Points on a hilly landscape, in no order, each with its height.
From any point a ball takes the steepest step (drop divided by distance) to one of its 2 nearest points. It stops when none of these is lower. Distance is the straight distance between rows; heights are no part of it.
(773) height 31.0: [136 117 132 139 119 125 180 160 107 145  83 168 153 103 119 142  81 125
 133 167  74]
(740) height 57.3: [133 126 117  92  73  87 113 165 138  88 172 113 159 118 139 109 131 129
 124 147 193]
(1968) height 56.4: [146  95 121 125 121  89 156 152 152 147 116 118 116 116 124 121 170  84
 122 161 151]
(534) height 25.4: [155 133  96 112 129  89  98 137 140 122 181  95 132 102 169 123 130  85
 100 110 136]
(1170) height 66.5: [137 129  80 115 158  62  93  67 181 109 159  98 137 102 129 119 116 103
 141 145 181]
(1764) height 49.2: [157  93 122 154  72 131 158 184  80 154 133 137 111  96 145 122 108  89
  92 115 116]
(2210) height 42.3: [163 101 126 152 110  91 144 155  99 141 118 142 130  92  69 174 103  75
 122 133 101]
(133) height 19.2: [155 127 140 149 144 107  48 121 117 147  99  98 125 111 137 151 160  85
 112 150 162]
(115) height 32.6: [140 148 165 183  84 182 167 205 104 166  96 158 117 101 114 155 133 121
 126 109 129]
(2218) height 43.2: [ 90 138 162 123 154 114 119 109 199 112 109 137 191 130  85 141 120 157
 142 146 176]
(1432) height 40.4: [133  77 155 157 115 143 164 178 125 136 100 156 128 131  78 181 119 123
  90 123 133]
(1598) height 22.9: [150 131 107 126 108 120  91 145  97 124 189  99 113 112 186 117 142  93
  85  83 126]
(242) height 10.1: [139 106  82  88 144 127 133 112 131 106 187  99  79 142 173  77 176 127
 105  89 145]
(282) height 31.8: [147 127 120 127 167 103  85 120 137 132  87 134 168  95 143 175  85 107
 104 154 108]
(206) height 67.3: [118 208 181 165  89 144 142 144 153 122 115 152 177 136 107 111 135 131
 185 140 136]
(154) height 57.4: [148  88 138 140 104 107 134 172 144 141  90 123 148 107 125 130 161  95
 100 168 172]
(1126) height 60.5: [142 132 101 142 199 105 148 113 121 148 106 119  95 105  66 207 110  83
 119 123  63]
(897) height 33.8: [145 192 138 170 104 130 161 160  85 151 110 159 128  97 120 124 112  96
 198 150  78]
(1062) height 45.9: [130  71 118 119  95 109 187 162 133 116 162 153 123 117  74 146 103 127
 114 101 118]
(856) height 23.6: [113  93 132 137 181 158 122 120 125 135  73  99  80 166 127 158 171 124
  86 138 123]
(946) height 67.1: [128 171 151 138 107  97 126 149 168 132 148 125 181 107 118 149 113 111
 139 132 147]
(629) height 26.7: [141 104 134 165 101 174 197 196 105 164  78 164 108  93 121 144 101 123
  96 118 106]
(2082) height 64.6: [133  91 137 136 176 123 136 126 152 128  44 121 121 141  71 187 145 123
 104 173 125]
(536) height 36.8: [106 134 132 104  97 143  58 137 115  92 173  98 137 141 164  89 159 167
 105 112 208]
(723) height 36.9: [164 139 160 178  84 109 197 179 121 118  93 175 163  91  61 139 109  79
 164 137 106]
(644) height 43.8: [106 177 144 124  99 155 126 113 113 142 115 154 156 149 145 116  79 185
 177 146  98]
(2223) height 26.6: [129  91 128 129 182 175 135 130 123 127  80  95  85 170 161 149 177 117
  45 111 105]
(685) height 67.2: [147 133 108 126 147  61 107  83 186 120 129 110 149 106  88 129 136 100
 160 170 174]
(1347) height 41.6: [ 93 115 143 129 147 126  64  82 139 113 123 109 146 138 123 106 139 152
 129 144 196]
(446) height 53.3: [144 108  87  75 104 143 139 145 115 100 187 125 124 134 175  88 129 152
  93  71 110]
(1726) height 49.1: [127 125 112 120 110 162 162 160 125 168 170 115  81 133 159 116 154 123
  98  75 104]
(1832) height 55.4: [137 136 144 157 137 115 157 145 141 160 109 121  94 127 106 126 179  86
 155 148 141]
(1433) height 35.0: [103 143 138 145 206 170  62  77 118 138  97 122 109 147 153 151 111 146
 119 116 137]
(1370) height 9.6: [151 165 111 162 172  88 114  99 108 159 104 122  85  94 115 151 136  62
 170 154  98]
(1414) height 58.3: [109 114 182 156 100 180 148 170 118 152 111 142 116 158  87 140 170 151
 130 112 144]
(2367) height 34.2: [110 120 109 108 104 121  74  60 109  75 142 132 152 151 160  86  77 186
 154 155 163]
(1963) height 63.8: [105 163 121 112 119 101 151 118 177 122 160 115 144 129 138  98 136 139
 164 147 162]
(871) height 50.8: [116 117 126 109 116 165 152 165 152 161 157 108  89 147 157 103 184 130
 106  96 143]
(2289) height 40.3: [162 134 129 148 102  64 146 134 126 131 140 132 146  91  77 144 124  69
 163 153 114]
(912) height 39.1: [118 105 103  82  84  98 111 144 121  69 193 123 112 153 106  98 144 170
 147 112 181]
(1169) height 59.7: [129 156 129 148 199 121 148 112 157 145  88 130 107 120  59 213 125 100
 135 134  87]
(1467) height 53.1: [135 105 111 144 135 109 185 124  88 153 115 136  77 129 103 123 146 100
 152 150  71]
(504) height 60.0: [125  99 170 163  87 150 186 189 140 147 107 143 122 139  81 127 171 121
 134 124 157]
(890) height 37.5: [129 139 157 156  64 179 152 186  79 174 101 157 116 132 128 127 135 140
 150 124 109]
(118) height 12.7: [135 101 133 132 151 109  53  90 116 120 152 105 113 137 108 154 136 107
 113 111 147]
(951) height 3.0: [129 104  88 102 145 106 120  91 125 109 173 111  88 146 151  91 148 125
 141 111 145]
(2241) height 52.9: [136 140  89 124 135  93  82  64 121  90 135 110 152 122 195  92  85 123
 136 154 144]
(290) height 15.5: [148 106 107 101 163 148  89  87 125  90 178  99  94 144 186  90 173 118
  86  73 150]
(940) height 29.4: [126 118 106 115 172 129 136 110 114 129 120 144 136 112 158 133  80 127
 100 125  58]
(2054) height 55.3: [ 77 134 136 123 181 161 126  73 171 135 117 129 117 159 127 121 123 178
 144 128 151]
(2070) height 48.6: [113 138  84  42 103 152 115 130 135  70 169 118 129 156 180  61 133 209
 124  89 181]
(950) height 52.2: [138 116 107 135 111  90 155 149 118 141 186 126 108  97  96 143 121  81
 123  99 105]
(877) height 47.1: [108 196 183 166 131 157 143 169 168 164 111 124 134 123 116 128 185 118
 150 113 162]
(1989) height 68.5: [120 213 135 120  36 130 129 173 139 116 187 115 157 126 156 117 107 147
 139 133 155]
(1599) height 59.5: [ 95 136 127  98 125 125 174 111 177 115 186 145 116 153  88 120 123 177
 170  91 128]
(502) height 23.2: [118  96 122 118 185 143  98  96 160 128  79  84 118 143 151 112 182 123
  73 146 176]
(2237) height 58.0: [104 172 165 162 177 138 140  91 170 125 117 144 132 138  59 155 133 123
 184 108 119]
(615) height 61.7: [102  97  94  87 169 144 143  54 143 102 139 146 111 168 143  98  99 182
 137 119 102]
(1396) height 23.5: [140 149 144 159 138 139 132 163  95 159  75 151 124 104 135 147 128 110
 154 173 109]
(976) height 33.4: [132 101 117  82 127 142  82 131 116  77 156  99 138 146 183  68 176 160
  84 107 186]
(145) height 27.1: [113 103 131 124 147 127 180 134 153 140  84 157 136 133 121 144 102 138
 122 157  85]
(1324) height 56.7: [ 94 160 151 150 175 141 113  69 165 132 117 126 124 147  94 128 126 148
 182 127 156]
(5) height 44.3: [103 205 169 151 113 142  89 131 163 131 168 103 140 128 110 130 164 134
 160 103 187]
(1657) height 63.2: [109  69 112  84 161 122 126  85 145  91 127 144 137 160 135 107 112 172
 118 133 128]
(2345) height 65.4: [119 151 160 141 146 123  89 132 130 132 160 137 148 117  88 188  85 127
 128  92 107]
(1330) height 38.1: [147 136 106 134 183 145 146 158 123 158  55 124 112  99 188 148 135 100
  91 156  82]
(1454) height 30.7: [132 158  87  82  26 117 167 155 100 104 209 128 120 135 129  94  98 158
 153 109 113]
(1302) height 51.6: [111 159 115 101  91  98 106 114 149  81 163 127 178 132 154 115  71 170
 139 153 152]
(1946) height 38.6: [ 95  98 116 120 182 147  66  55 155 103 118 110 141 146 136 107 128 157
 103 127 200]
(482) height 42.0: [129 172 141 155 156 189  89 148  69 171  94 136  89 117 170 143 130 132
 143 128  95]
(983) height 38.7: [108 162 143 148 184 197  76 125  96 161  95 122  87 142 171 153 140 145
 123 108 111]
(1232) height 62.1: [114 131  93  73 106 156 126  95 113 113 178 136 126 158 160  96 102 193
 137  86  97]
(1978) height 63.5: [164 114 135 161 170 124 135 149 136 139  35 127 116 115  45 214 159  94
 118 166 124]
(1040) height 47.4: [147  92 109 106 148 175 152 112  82 125 132 138 113 155 158 115 113 144
  76  84  49]
(1953) height 57.5: [ 88 140 147 105 104 129 150 106 159  99 167 142 135 166  85  92 142 189
 187 123 167]
(490) height 32.4: [139  73 117 144 122 181 200 183 105 155  61 145  90 127 142 149 128 117
  66 130  94]
(241) height 64.5: [107  95 122 100 166 103 148  86 178 112 116 143 151 134 112 134 105 149
 135 152 129]
(531) height 51.1: [154 144  86 100 124 114  96  80 105  78 161 106 146 125 227  68 111 124
 103 132 124]
(1690) height 45.2: [149 137 126 144 147 152  93 147  54 153 111 123  95 119 186 121 131 104
 111 124  85]
(495) height 19.7: [154 118 116 118 140 138  77 109  92 117 167 100 107 137 183 100 153 106
  87  88 124]
(1293) height 29.6: [156 101  97 113 140  74 130 140 156 133 137 124 160  84 119 162  94  86
  84 128 112]
(440) height 44.4: [123 169 147 143  60 136 185 147 112 124 142 172 175 121  92 138  62 153
 166 118  77]
(2239) height 47.9: [100 160 169 150 165 160 132 144 170 167 100 102 111 132 101 141 197 114
 125 124 171]
(391) height 27.5: [137  63 136 118 126 140 105 141  86 108 133 144 137 144 135 144 107 136
  71 102 104]
(1593) height 35.7: [123  56 141 109 144 118 118 127 145 121  80 129 152 146 114 134 149 137
  92 165 155]
(1601) height 51.4: [138  86 104 130 162 126 156 112  76 142 105 121  71 135 132 125 139  89
 108 132  61]
(1798) height 40.8: [124 113  97  93  79 168 194 146 110 167 153 144  99 143 135 109 122 168
 127  85  79]
(1553) height 54.8: [138 115 130 144 108  97 202 134 118 145 126 146  99 126  76 113 148  89
 170 148  94]
(1841) height 52.7: [101 142 134 129 134 153 121 118 126 161 154 106  65 156 144 107 179 130
 138 106 145]
(745) height 31.3: [145 125 136 123 122  89 106 145 131 124 137 134 182  91 128 171  76 105
  97 135 117]
(958) height 35.5: [126 121  97  87  63  89 169 162 120  88 202 133 114 132 107  95 126 150
 155 116 152]
(1890) height 29.7: [139 172 135 173 102 155 173 169  65 170 118 151  93 106 111 121 126 108
 176 128  69]
(2347) height 47.3: [134 110 148 135  57 178 146 180 100 158 147 152 140 137 114 140 102 161
 109  86 119]
(1627) height 47.8: [125 170 166 147  26 167 125 152  79 141 138 143 142 154 116 115 129 161
 175 123 123]
(1960) height 35.4: [124  77 104 106 188 127  67  48 137  75 133 111 130 150 135 121 139 135
  89 103 169]
(939) height 21.8: [140 102 141 149 116 141 110 163  85 146 130 135 113 120 121 166 104 113
  94  94  97]
(1171) height 32.0: [115 137 154 142 171 143  70 106 119 132  98 130 132 133 144 151 112 138
 127 140 133]
(821) height 41.9: [141 131 134 133  76  66 123 135 126 101 171 119 154 120  93 133 121 100
 157 151 142]
(1674) height 50.7: [124  82 105 101 175 117 146 110 155 122 135 107  97 143 125 142 149 120
  89 104 122]
(2038) height 13.3: [162 157 153 168 149 148 127 196 133 158  48 135 134  93  93 180 165  80
 136 163 147]
(2162) height 44.6: [126 107  99  96 106 188 186 128  93 165 132 143 108 148 164 102 116 158
  93  86  54]
(286) height 38.9: [100  85 157 103 128 132 145 154 174 119 112 137 167 143 106 136 141 167
  93 138 165]
(2118) height 46.9: [162  61 121 166  86 130 171 174  64 142 113 148  98  84 101 142 105  81
  80 118 107]
(2057) height 63.0: [107 149 129 133 177 148  57  86 142 126 159  98 115 128 154 140 128 133
 105  77 158]
(780) height 56.2: [124 128 126 101 130 151  72 105 104  99 163 131 166 138 174 136  80 169
  83  83 102]
(291) height 29.3: [143 131 114 133 217 116 102 104 138 135  57 128 133 108 122 194  97 111
 108 160  87]
(788) height 67.7: [138 193 148 139  49 100 153 174 146 122 161 134 176 111 134 123 104 116
 148 141 137]
(1682) height 60.2: [ 90 148 142 118 113 186  78 102 110 139 151 118 112 162 160 113 131 187
 126  84 142]
(2271) height 55.1: [ 88 175 165 137  84 153 116 103 140 113 148 130 143 161  98  88 150 176
 196 132 178]
(68) height 22.1: [124 113 144 125  78 128  66 137  81 111 161 119 124 152 143 111 131 148
 127 118 153]
(1045) height 65.5: [122  98 139 140 169 115 157 117 164 139  62 123 115 146  86 145 166 120
 131 176 141]
(1343) height 61.4: [ 97 144  94  78 112 140 160 101 147 120 202 134 111 150 125 106 103 192
 161  69 108]
(2098) height 38.8: [160 149 148 158  98  79 179 151 161 122 112 152 181  97  59 148 123  74
 170 146 112]
(523) height 44.8: [119 144 165 146 177 123 102  99 187 127  71 130 172 118  72 168 135 134
 141 160 169]
(1075) height 41.2: [139 152 130 140  70 130 165 142  73 140 133 161 152 106 115 124  64 137
 159 137  58]
(2334) height 35.8: [127 130  85  65  44 144 184 137 114 137 180 138 115 149 142  85 109 184
 153  93 100]
(325) height 18.3: [156 130 135 164 151 137 140 187 104 157  70 144 112  87 109 188 130  88
 122 147 109]
(2136) height 66.2: [146 106 157 154 141 105 160 138 171 131  71 129 135 134  44 159 177  95
 140 158 146]
(280) height 64.9: [113 178 118 129 121  92 116  79 165 100 168 106 140 123 128  96 118 127
 183 155 190]
(259) height 44.5: [164  81 115 152 123 102 143 157  67 144 100 141 106  88 102 154 107  71
  99 140  82]
(281) height 59.6: [124 108 120 106  85 107 191 170 170 124 141 136 141 130 131  91 156 136
 141 147 158]
(388) height 55.0: [157  77  98  83  81 136 130 176 101  87 183 124 130 128 167  91 147 131
  75  77 148]
(553) height 28.7: [147 121 115 106 188 168 122  96 135 114 109 110 136 136 221  92 149 120
  71 116 109]
(1665) height 15.6: [124 129 155 159 121 174 119 170  83 166 124 132  85 133 121 154 136 126
 114  96 105]
(72) height 53.2: [130 138 102  99  95 101  89 105 115  78 190 117 151 127 163 113  83 147
 124 118 140]
(1474) height 27.7: [131 139 148 146 164 145  94 145  98 146  57 150 145 108 153 152 113 130
 138 174 115]
(1167) height 65.9: [112 214 151 152 106 114 131  88 174  98 138 122 173 133 126  87 121 136
 191 169 172]
(1284) height 57.9: [110 112 113 129 166 134  96  50  94 125 148 134  97 144 137 123  87 151
 144 105  91]
(1719) height 68.0: [127 122 174 154 109 115 132 130 112 128 114 147 135 141  85 126 149 121
 167 155 136]
(1294) height 29.0: [156 106 106 119 196 170 153 124 131 119  88 107 118 149 195 133 151 113
  42 106  82]
(1512) height 13.0: [138 114 127 152 183 112  66  73 148 141  78 101 101 136  93 144 175 108
 134 162 187]
(1393) height 58.9: [115 138 142 142 179 120 167 103 171 131 126 143 120 136  54 179 112 112
 145 113  91]
(1488) height 5.6: [120 103 114 134 179 113  72  61 145 126 126  97  91 141 108 136 152 113
 128 121 178]
(646) height 46.0: [136 150 177 158 164 127 122 149 166 129  62 149 177 112  62 189 134 115
 138 153 139]
(1938) height 34.1: [110 135 109  85 105 130 120 143 153 113 151 108 141 131 186  75 150 166
 121 136 175]
(1140) height 37.7: [123 194 113 145 107  95 128 101 126 132 156 124 136 113 159 104  90 120
 178 151 112]
(932) height 55.8: [118 107 111 125 162 100 128  74 112 125 156 128  93 132 111 135 109 112
 148 115  82]
(465) height 29.5: [157  87 116 131 206 150  93  84 109 106 108 105 111 145 152 157 137 102
  56 100  97]
(1234) height 28.2: [118 112 135 127  91 117  58  92  79  95 142 125 141 153 150 100 106 156
 144 156 151]
(1226) height 51.7: [103 167 158 124  57 170 104 117  99 137 146 129 131 169 125  96 137 191
 184 127 142]
(898) height 35.9: [146 100 112 140 160 161 187 177 107 153  48 141  97 106 171 148 117 105
  76 148  78]
(2110) height 63.9: [ 93 147 139 130 172 141  77  99 168 131 162 116 126 133 106 158 117 146
 125  89 157]
(113) height 15.0: [158 139 119 149 163 101  84 128 105 159 102 106  93  99 146 143 155  72
 126 153 125]
(2294) height 49.7: [153  87 107 130 171 147 140  99  62 118 107 132  94 143 153 116 121 114
  83 118  42]
(1728) height 43.5: [121 162 113 114  89 140 109 126 107 145 179 111 105 138 173  93 132 145
 145 102 130]
(103) height 56.5: [114 111 112 136 180 114 113  54 117 118  94 138 121 144 146 110 104 144
 162 168 130]
(1784) height 23.4: [135 135 123 159 113 166 169 166  65 182 118 138  70 112 124 141 137 111
 133 109  77]
(1959) height 61.9: [105 151 136 116 142 170  72 115 135 137 160 103 119 143 190 116 139 146
  98  77 147]
(1326) height 58.1: [106 103 140  99 129 161  84 117 116 110 149 131 143 156 147 124 115 184
 102  90 128]
(1799) height 41.4: [100  96 163 119 112 165 130 176 147 135 103 133 164 141 140 128 140 170
  81 128 159]
(1263) height 38.0: [132 112 166 149 115 129 137 173 149 140 110 139 155 115  80 174 129 115
 109 127 147]
(1403) height 39.6: [143 120 104 117 108 114 158 152 123 153 124 119 113 110 191  89 147  99
 119 146 114]
(2113) height 37.4: [143 214 137 159  82 138 156 146  74 141 121 161 148 103 116 126  79 133
 196 147  55]
(387) height 66.1: [134 172 159 159 140 112 106 143 110 140 133 149 154  97  84 186  91 102
 150 115  91]
(1505) height 50.2: [129  95 138 133  55 132 151 169  95 126 141 152 155 127 115 121  94 153
 123 122 115]
(1013) height 43.1: [131 138 145 131  50 175 121 152  56 164 123 145 117 152 148 106 120 163
 150 128 101]
(1873) height 42.5: [114 170 133 130 108 103  83 133 157 118 187 100 132 113 134 126 137 115
 141 114 186]
(2279) height 65.3: [128 111  98  96 175  80 148  86 170 119 131 123 141 114 132 132 103 115
 118 143 114]
(1052) height 42.4: [ 99 117 105  81 136  95 102 120 162  70 179 116 118 142 102 101 143 168
 152 102 212]
(328) height 30.6: [133 110 105  84 136 143 118 148 154 106 146  99 143 131 201  87 173 139
  74 110 167]
(614) height 45.4: [ 97 116  98  72 149 143 108 111 161  74 169 113 122 151 148  79 143 193
 126  93 203]
(1626) height 26.0: [147 120 103  98 165 128 134 112 137 116 130 121 153 120 204 112 109 121
  75 112  90]
(1838) height 52.5: [135 119 140 138  57 105 174 153 110 120 141 156 152 128 102 106 107 132
 160 159 115]
(2101) height 10.4: [124  95 113 118 132  92 113 106 137 122 156 112  99 139 119 107 166 126
 148 138 162]
(1710) height 32.1: [149  85 129 125 192 148  54  73 111  89 122 102 121 151 155 137 151 120
  69  98 139]
(1518) height 54.5: [108 119 140 140 149 121 128  68 113 125  95 154 115 157 110 108 113 148
 185 175 118]
(163) height 47.7: [133  64 115 117 107 121 176 168 139 135 150 132 114 117 105 151 136 106
  84  93 124]
(1486) height 46.5: [129 139 117 117  90 174 109 141  80 158 162 117  90 143 183 104 146 140
 114  83  96]
(2103) height 40.2: [123 183 131 140 110 130 116 125 114 157 142 125 123 120 160 113 118 127
 160 141 119]
(557) height 56.6: [ 93 124 176 149 139 169 113 136 125 152 107 128  94 170  95 140 167 156
 141 123 144]
(52) height 64.7: [107 156 135 135 177 129  97  99 152 142 156 124 128 122 112 178  94 124
 132  91 106]
(318) height 54.6: [131 113 134 142  82  92 201 130 109 121 154 155 124 132  72  97 124 120
 184 140  94]
(974) height 53.4: [145 113  94 121 132  62 137 114 107 131 172 121 121  93  92 142  94  78
 130 118  84]
(1702) height 18.9: [140  87 120 134 189 126  96  93 138 133  54  89  88 150 121 146 176 110
  97 166 155]
(1011) height 41.3: [ 92 126 157 106 127 135 147 141 186 117 139 144 178 137 108 144 111 176
 129 122 146]
(1607) height 59.9: [118 123  97  97 153 152 116  66 105 117 148 130 113 155 174  97  97 162
 126 102  81]
(1551) height 34.3: [154 131 149 165 100 124 197 180 119 132  75 180 170  94 101 145  95 114
 150 157 104]
(2376) height 46.7: [ 90 140 157 142 170 151 107 122 178 148  88  98 134 132 112 133 183 139
 112 143 194]
(492) height 16.5: [131  92 137 124  90 105  95 141 104 122 162 116 113 142 121 110 161 123
 134 133 156]
(1380) height 66.0: [154 127  80 112 178  74 109  81 180 127 142 109 130 100 135 144 123  94
 107 128 130]
(1780) height 51.0: [157 102 114 151  63 101 178 174 105 141 170 133 112  87  99 127 124  79
 115 107 124]
(1424) height 56.1: [144 104  95  86  77 105 111 185 123  78 178 115 136 123 160  93 143 138
 104 107 183]
(1810) height 66.9: [138  75 159 147 111 101 158 143 140 120 101 145 134 143  51 146 157 109
 148 161 146]
(861) height 48.0: [119 158 152 124  75  98 161 141 173  82 163 147 188 131  80 124 113 149
 173 133 142]
(1580) height 26.8: [117 121 121 126 206 124 122  82 150 124  55 149 138 120 129 160  95 139
 126 162  96]
(1176) height 40.1: [107 175 109  99 101 115  75 124 152  86 196  89 144 126 172 101 128 145
 124 117 205]
(1745) height 37.3: [129 122 107  94  90 130 152 157 131 131 141 118 124 130 194  76 141 141
 116 147 139]
(664) height 62.0: [116 149 134 132 117 129 183 152 163 155 149 143 127 124 120 128 127 125
 144 115 106]
(1606) height 27.4: [145 112  94  99 119  78 125 145 164 115 180 110 154  98 130 140 112 101
 103 109 140]
(2018) height 47.6: [154 155 105 136 100 125 103 133  57 150 133 113 107 109 202  87 128 103
 126 145  86]
(1353) height 49.3: [137  75 116 130 147 115 148 145 124 138 132 116  88 131  99 157 145  90
  88 100 114]
(117) height 18.7: [158  84 134 136 148 116  57 132  94 130 108 108 125 123 125 155 140  88
  80 125 134]
(2318) height 54.7: [138 108 102 137 167  68 125  81 115 126 139 129 104 114  77 155 114  87
 140 129  87]
(474) height 35.6: [154 132 170 180  88 151 156 207 127 152  91 157 155  93 100 164 127 104
 117 129 142]
(952) height 54.4: [109 121 143 149 146 155 107 118  96 154 122 120  64 152 132 125 172 124
 141 133 130]
(1507) height 44.7: [ 66 149 168 139 150 165  76 105 156 136 107 109 148 134 127 110 160 170
 117 140 203]
(2298) height 54.3: [131 136 135 148 114 123 135 152 130 166 151 103  76 127 126 116 187  88
 138 121 151]
(997) height 62.8: [ 99 180 144 129 140 126 172 124 194 142 131 136 141 131 120 116 139 129
 163 132 132]
(1036) height 31.9: [122  36 143 107 137 138 109 136 115  94 103 138 148 160 129 138 134 147
  66 135 132]
(2222) height 52.0: [102  96 112  97 163 139 149 116 177 123 122 109 113 151 142 117 158 148
 100 123 155]
(265) height 67.8: [154 111 122 125 131  56 126 108 164 119 106 132 170 107 100 133 120 106
 148 190 145]
(881) height 35.3: [143 166  90 127 133  77 129  95 123 131 145 119 139  91 170 116  77  98
 147 159  92]
(84) height 66.7: [123 210 167 162 118 112 136 123 174 113  97 139 192 123 111 113 128 119
 184 165 153]
(1894) height 51.3: [113 136 139 141 120 133 109  97  67 139 109 151 103 145 134 110 107 152
 177 155  81]
(889) height 32.5: [143 128  86 109 149 100 157 111 103 137 127 129 141  90 182 107  79 105
 119 146  51]
(585) height 45.6: [112 210 176 163 139 156  89 142 158 158 131 112 143 115 123 150 149 122
 150 108 165]
(2165) height 40.9: [120 213 146 138  83 147 152 130 105 138 105 163 166 132 138 114  85 165
 202 161  81]
(1006) height 62.5: [172 107 120 161 152  98 131 138 127 153  73 114  86 115  64 179 167  70
 121 155 127]
(182) height 60.9: [116 154 138 128  75 124 205 169 168 142 153 136 137 130 115 100 151 129
 161 121 136]
(808) height 8.7: [163 173 150 169 166 126 122 148 147 136  43 141 141  93  85 163 175  79
 176 174 133]
(153) height 61.5: [153 108 105 147 190 115 132 122 104 142  77 112  78 119  91 192 136  78
 103 148  84]
(218) height 54.9: [133 153 106  95  99 138  68  99 101  76 183 116 164 136 195 114  73 167
 101  95 114]
(1240) height 58.4: [135 111 116 100  90  71 152 162 167 108 143 117 151 115 129  99 155 123
 142 167 194]
(2372) height 49.6: [111 152 140 114  83  96 125 123 168  72 164 134 182 137 100 108 106 165
 168 161 175]
(683) height 68.3: [116 142 179 139  97 134 131 150 141 126 122 146 164 138 104 116 138 147
 159 155 153]
(2061) height 23.3: [101 147 145 127 180 141 149 114 173 149  75 140 143 129 129 146 114 148
 136 162 124]
(1936) height 66.6: [142 189 157 165 117 101 119 148 146 130 137 141 174  97  89 161 101  91
 157 126 118]
(1144) height 39.8: [144 128  99 121 151 125 171 150 135 162  91 123 109 106 191 108 144  93
  96 150  95]
(249) height 26.2: [167 108  90 120 211 116  83  65 139 116  94 108 129 113 146 159 114  89
  78 125 114]
(566) height 43.3: [138  66 136 147  83 135 201 176 131 132 119 167 142 108  83 157  86 125
  92 119 114]
(1928) height 44.2: [126 106 148 123  83 186 134 191 122 151 129 140 135 132 162 128 133 161
  77  90 138]
(2378) height 55.2: [107 147  98 132 153 113 108  53 149 115 115 124 138 130 172  86  88 143
 169 171 164]
(2174) height 47.2: [112 151 129 111  78 151 106  88  78 135 118 147 134 167 154  99  85 189
 178 156  95]
(1994) height 53.5: [ 73 107 134  99 174 181 145 107 170 129 109 120 107 173 144 117 154 179
 103 120 151]
(596) height 49.5: [160 140 105 114 112 133 109 113  82 120 137 108 138 122 224  77 127 115
  97 135  98]
(2152) height 3.6: [162 180 129 173 187 103 123 109 143 139  77 128 112  97  74 164 151  64
 192 162 120]
(873) height 51.5: [134 109  77  45  96 146 149 162 133  76 188 127 129 148 171  75 135 193
 103  73 139]
(1907) height 46.6: [113 169 169 137  80 127 156 139 154 107 152 163 196 140  78 142  84 162
 174 124 110]

Two balls start at each pair of points below. Name the first point that both come to, or write never.
(871) and (2222): never
(2239) and (1719): never
(745) and (974): never
(182) and (1553): (1454)
(1894) and (482): never

For each start below, name the point where the ball stops.
(1936): (1665)
(1963): (1454)
(103): (1665)
(1978): (115)
(861): (1665)
(685): (2061)
(1343): (115)
(2378): (2152)
